Each row is a point on a tangle of strands that fork, close into loops and nearly touch. The rows are in no order.
Points whose rows are less than 90.7 apart are linked; no others are. Some points are linked to none.
Tafu: [ -7 -34 -41  -1   1   1   2  22  -6  12  16  23  34   2 -16 -21  31 -11
  31 -22]
tuzi: [ 22  38  -8 -10  43   6  10  25  -3 -22 -32  39  -3   1   8  13  32  13
 -28  31]
buna: [-42  37   2   0  19 -24 -26  26   4  20  -1 -10  16  20 -15 -11  15  45
  -9 -25]
minad: [ -6 -29 -75  -2   4  24 -23  29 -24 -16  -1  -2  -1   8  27   4 -18 -46
  20  -6]
kur: [ 23  24 -20  -9  43 -16  -4  12  -1 -33  -6  16 -24  25  -7  48  11   2
 -13  28]
Sulop: [-22 -26 -25   3  33  32  -3  35   4 -22 -10 -21 -22  33  18 -24   2  -3
 -11  15]
kamus: [ 15   4 -16  -8  19  20 -10  23  25   0 -12 -18 -11 -43  26 -32   2  26
  12 -14]
nuvo: [ 27  -6   3  22  22 -14   5 -37 -14 -27  -1  29 -19   8  -2  -9 -30 -32
 -17  53]
bubu: [ 52  -4 -24  15 -14   3  -6 -19  39  -3   4  14  11 -15 -17  15 -46  -3
 -12 -12]
riz: [-73  21 -20 -48  36  22  -7  19 -13   0  -7  23   6   1  -3  -7  23  -5
  50  -4]
mosu: [ -2 -37  30  30  10  -4  11 -14  21  26  25   7  20  13 -17 -41  17   6
   5  -1]
Vanup: [-20  -4  26 -13  16 -39  -5   6 -12  16  17 -35 -22 -30  12 -29  23  13
  42 -20]
kebe: [ 11 -13  12 -10  -8 -45  -9 -13   0   6  16 -51 -24 -30   5 -11  -6   8
  33 -21]
sibo: [-30  14  33 -11 -29 -42 -58  -1   1  57  39 -36  22  -3   1 -19  33  -9
  43 -32]
Fupe: [-17  -4 -10   8 -23   1  -7   8   0  27  25  26  44  -4 -19  11  31  16
  22 -41]
Tuge: [  3   6  47  -2 -53 -29 -20 -31   0  27  55  -5   9  -2   1  25  26  48
   6 -50]
dopos: [ 20  -7  -4   9  -5  38   4  -4 -10 -36 -33   5 -16 -40  55 -28 -18 -17
 -24   6]
kipor: [  1 -14  61   4 -45   7  27 -21   6   1  11 -13   1 -17  16 -24  21  35
 -12 -35]
kebag: [ -8  18  10   8 -18  37  -4  10  28  18   2  34  37 -19  -8  31  30  20
   9 -40]
kipid: [ 20  13 -35 -49  32  10   8  32  11 -35   2   4 -32  19  -5  53  25  15
  15   5]
kupi: [-29  11   1  -2  30  32  -9  18 -16 -36 -20  21 -17   8  21  24  29 -42
   2  16]
Pafu: [ 14  -8  21  14   6 -24 -37 -21  13 -14   2  -9  -8   1 -19 -14  20 -35
  10   3]
Niza: [ -8  -3   9   8   6  16   4  -5 -36 -44 -25  14 -21 -22  40   2  15 -32
 -10   8]
Far: [-61  -1 -39  -3   3  23 -32  23   0  15   2 -15  13  11 -13  24 -17 -34
  43 -13]
Veki: [-26  -1 -29  12  11 -38 -28  13   1  64  10 -43  30   7 -25 -10 -27  -8
  25  18]
guso: [-22  -7 -48 -34  38  -9 -21  13 -15  18  18 -11  -4  15 -23   5  10 -40
  65  45]
Vomi: [ 23  13   9  27  21 -14   3 -30  -9 -12 -15  53  11 -17  -6  -3  -6 -27
 -11  33]
logab: [ 18  12  29  21 -33  43   5 -14  33 -19 -38  17  13  -3  11 -12 -20 -15
 -56  -8]
dipi: [  8  29  31  -7  -6 -55  10 -39 -15   1  -4   1  -8 -41   2 -48 -23  24
  -9  -4]
zefo: [ 37 -10  22   9 -19  43  13 -18  25 -32 -33  13 -13  -9  25 -33 -24 -28
 -48  18]
Gasop: [ -1 -20 -36 -28  18 -13 -15  12   8  17  28   7  11  11 -35  -2  33 -22
  62   1]
fule: [-38   5  16 -36  -6 -30 -31  12  -4  26  30 -26   2  -3  -8 -15  49   0
  61 -37]
bek: [-13  15  -9   1   5 -48 -29  -4 -12   8   2 -28   0  19 -40  47   4 -16
  20   2]
tifit: [ 43  13 -12 -13 -13  55  31  39   7 -14 -44   4 -15   3  38  43 -11   3
 -50  13]
bilo: [-37  11 -15  11  22  18   7  12 -23 -19  -7  27  -5   0   9  66   2 -27
  15   3]
Mituv: [ 10   7  68  -2 -43  18  63 -23   2   2  -9   2  -4 -15   0  -3  -1  54
 -35  -2]
nemu: [ -6  -5  42  10  -3 -14  52 -26 -17 -17  -3   4 -14   0 -10  18   2  39
 -23   6]
Ledu: [ 22 -17 -15   8 -14 -25  25 -47 -18 -20  14  17 -14  -4 -18 -14 -65 -22
 -12  36]
Fiv: [ 21  -2 -23   1  17  44   5  18   5 -14 -24 -13 -20 -34  50 -24 -20  18
  -8  15]
tiruk: [-18 -16  -3  12   6  18  -2  18  31  15  17 -34  -2   8  -9  14 -12  29
  16 -30]
gid: [-10  -1 -46   9  14  19 -43  18   6  -8  -8  -2   2   2   5  16 -20 -54
  17   6]
tev: [ 23 -32 -14  15  -7  14  52  -4 -10 -10 -12  27  14   7   5 -35 -15  22
 -41  12]
nid: [  4 -32  46  18 -28  12  19 -12   8   6  12  12  22   3   3 -46  49  11
 -18 -23]
Morag: [ 39  -4 -30  -9  -8  18  26   8 -21 -48 -22   6 -25  16  38  22 -23  -3
 -54  10]
dipa: [ 14  18  40   6 -30 -36 -46 -30  28  25  23 -24   9 -12   0 -55 -17  16
  -6 -28]
Tafi: [ 46   9   1 -12 -19  26   6  18  39   1  -8  14  19 -10  -9  13  37  30
  -4 -27]
Fup: [-21   6  44   5 -49 -46 -26 -31 -11  40  54 -14  14  28  -4  -2   5  49
 -17 -37]
rusur: [-16 -20  22   5 -44 -35 -19 -15  -8  70  51 -32  33 -12 -12   4  16 -16
  53 -16]
tof: [ 11  -6  -3 -18 -42 -44  38 -46 -19 -23  20  -8 -28  -7 -26 -31 -57  15
 -15   3]
Luzed: [-20  -7 -13  21 -34 -39  -5 -18  -9  19  15 -32  16  33 -25   1 -47  27
 -25 -27]
kuz: [ -7  27 -22 -48  42  64  -7  42  34 -16 -18  20 -13  11  14   2  18  -5
  12  18]
luki: [ 19  -2  24   2  -7  35  51  16  -8  -1 -48   7  -2  14   9 -17  -3  30
 -57  32]
noz: [ 68   5 -20  -6 -22  23   1   8  43 -20 -15  13   6 -10   2  19 -11   6
 -30 -24]
vuton: [-15 -22  54  26  -4 -32  -7 -24  10  47  42 -14  17 -10  -7 -32   2  -8
  33  -6]
Difi: [ 29  30   0 -24   5  68  12  54  27  -1 -53  -9 -19  -1  27  28   3  14
 -31  23]
sazan: [-35   9 -25  -8  45 -39 -30  20 -20  30  -1 -30  -1   8 -14 -19   1 -13
  33  32]
kuvuf: [  5   5  17  17  43  -6   9 -15  -5  -2   5  31  -4 -30 -10  21  17  -8
  31  33]
Zateg: [ -4 -25 -15  17   0 -25   0 -23 -47   3   1  -2   1 -23   3   4  -9 -47
  30  31]
sivof: [-51  -4 -30 -24   9  41  -9  34  27  -1   9 -22  -1  26 -11  26  -6  11
  24 -35]
kaniv: [-36  -6  10  28 -24 -40  -5 -25 -31  51   0 -22  31 -30   4 -41 -40 -22
  12   1]
fif: [ 18 -14  18  11   7   4  23 -22   5 -12  11  12 -13 -43  -2  31   9  -2
  29   2]
fes: [-36 -20  -2  26  -7 -14  -9 -10 -35  13  -7 -18   4 -26   8  -4 -14 -31
  21  -5]
kazol: [ -7 -26  16 -16  21  37  41  24  -5 -17  -7   7 -16  10   5  -2  56   8
   7  19]
Teruz: [ 14 -33 -11  16 -22 -41  17 -54 -37   8  12 -10  -2 -16 -19  -8 -40 -43
  17  41]
ragig: [ 21  -2 -30   8   9 -11   7  -5 -42 -48  -8  26 -22  35  27  36 -21 -45
 -47  16]
repi: [-48  28 -14 -18  39  12  -3  38   1   8 -15  19  13   5  -5 -20  31  22
  13  -6]
rokif: [ -2  39  -4 -58  13  65  13  58  10 -14 -46   8 -17   7  19  22  38  12
  -7  16]
Kor: [  8 -25 -17  28  -5  27  -7   1  37  10  12  -9  11  -6  -7  15 -33   2
   7 -20]
Sero: [  2  10  -7  11   9 -25   5  -4   3 -12   4  11  -1  30 -37  67  -3  13
 -11  -6]
difor: [ 10 -37 -34  17  -2  -7   4  -6 -30 -34   3   6 -16  37   3  38 -27 -47
 -19  12]
sab: [ 17  -8 -25   8  43  35  -5  22  -3 -28  -7  -7 -30  19  38 -18 -15  -2
 -16  44]
bedo: [ -1  33  43   3  12 -43 -12 -19  -3  -8 -19  -1  -5 -14   4 -43  13  21
 -22  -4]
pazu: [  2  26 -24  12  10  25  18  12 -15 -20 -19  47   4 -13  29  69 -18 -25
 -25  -4]
Mol: [  7  13 -27 -38  36  57 -11  35  10 -36  -8  37 -17  22  27  14  31 -45
   3  25]
paza: [  4  -8   3  -1 -24 -45  10 -31  -5 -14  13 -40 -23  21 -23  -2 -45  29
 -20 -15]
tor: [ 10 -25  27 -12   4  41  55  32   8   5 -18 -19 -16   7   9  -6  33  39
 -14  22]
lafu: [ -9  15 -52 -43  44  26 -23  13 -16 -13  19  29 -14  10   7  30   1 -51
  64  41]
fupu: [ 17  36  20   9  23   9  27   9   9 -10 -39  30   4   8  -4  13   5  29
 -51  27]
Sul: [ 21  12  23 -26 -40  45  -1  31  22  -5 -33 -13   8 -16  17  -7  52  23
 -14 -40]
voma: [  7  16  50  10 -47  -3 -15 -45  33   2  10  -1   5 -15   0 -60 -36   5
 -30 -26]
Dop: [ 11 -44 -14  24  -6  -9  36  -7   4   9  14   8  20  23 -16 -33 -10  27
 -22  -4]
Dodor: [  3  14  36  23 -19   0  11 -39  22  -8  -6  24  11   6 -19 -27 -29   7
 -46   2]
Kepov: [ -5  31   8  14 -15 -58 -36 -23  -8  36  10  -9  27  12 -42  27  -2   9
   4  -5]
Bokap: [-23  11   2  10 -46 -58 -28 -21 -19  48  29 -35  28  29 -19  -2 -23  26
 -13 -29]
lada: [ -9  34  26  12  12 -46 -16 -10   0  24   9   7  18   5 -25  -2  18  37
  -7  -9]
noseg: [ 18 -50 -15   1 -17 -30 -15  -8   7  14  29 -55 -12  -3 -13 -16 -11 -12
  35 -13]

A piece is all that can be reached along the links. How many separate loops has the piece of each point below (a circle has one, a figure eight two, a Y none), and how many tips (points with one link)?
paza -> loops 0, tips 9
bubu -> loops 0, tips 4
difor -> loops 0, tips 5

A fork is a point with three links, a tip a point with one. Leave the first point through the second and follow the links. Name the first fork or tip that comes.
Tafi / noz -> minad
minad / gid -> Tafi
ragig / Morag -> kupi
noseg / kebe -> mosu

Name the points in between on the shortest way along the links from the first point to the second, in order.
kazol / Sero -> tor luki fupu tuzi kur
difor / logab -> ragig Morag tifit Difi rokif kuz Mol kupi Niza dopos zefo
kebag / Far -> Tafi noz bubu Kor tiruk sivof
Teruz / Sero -> Ledu tof paza Luzed Bokap Kepov bek
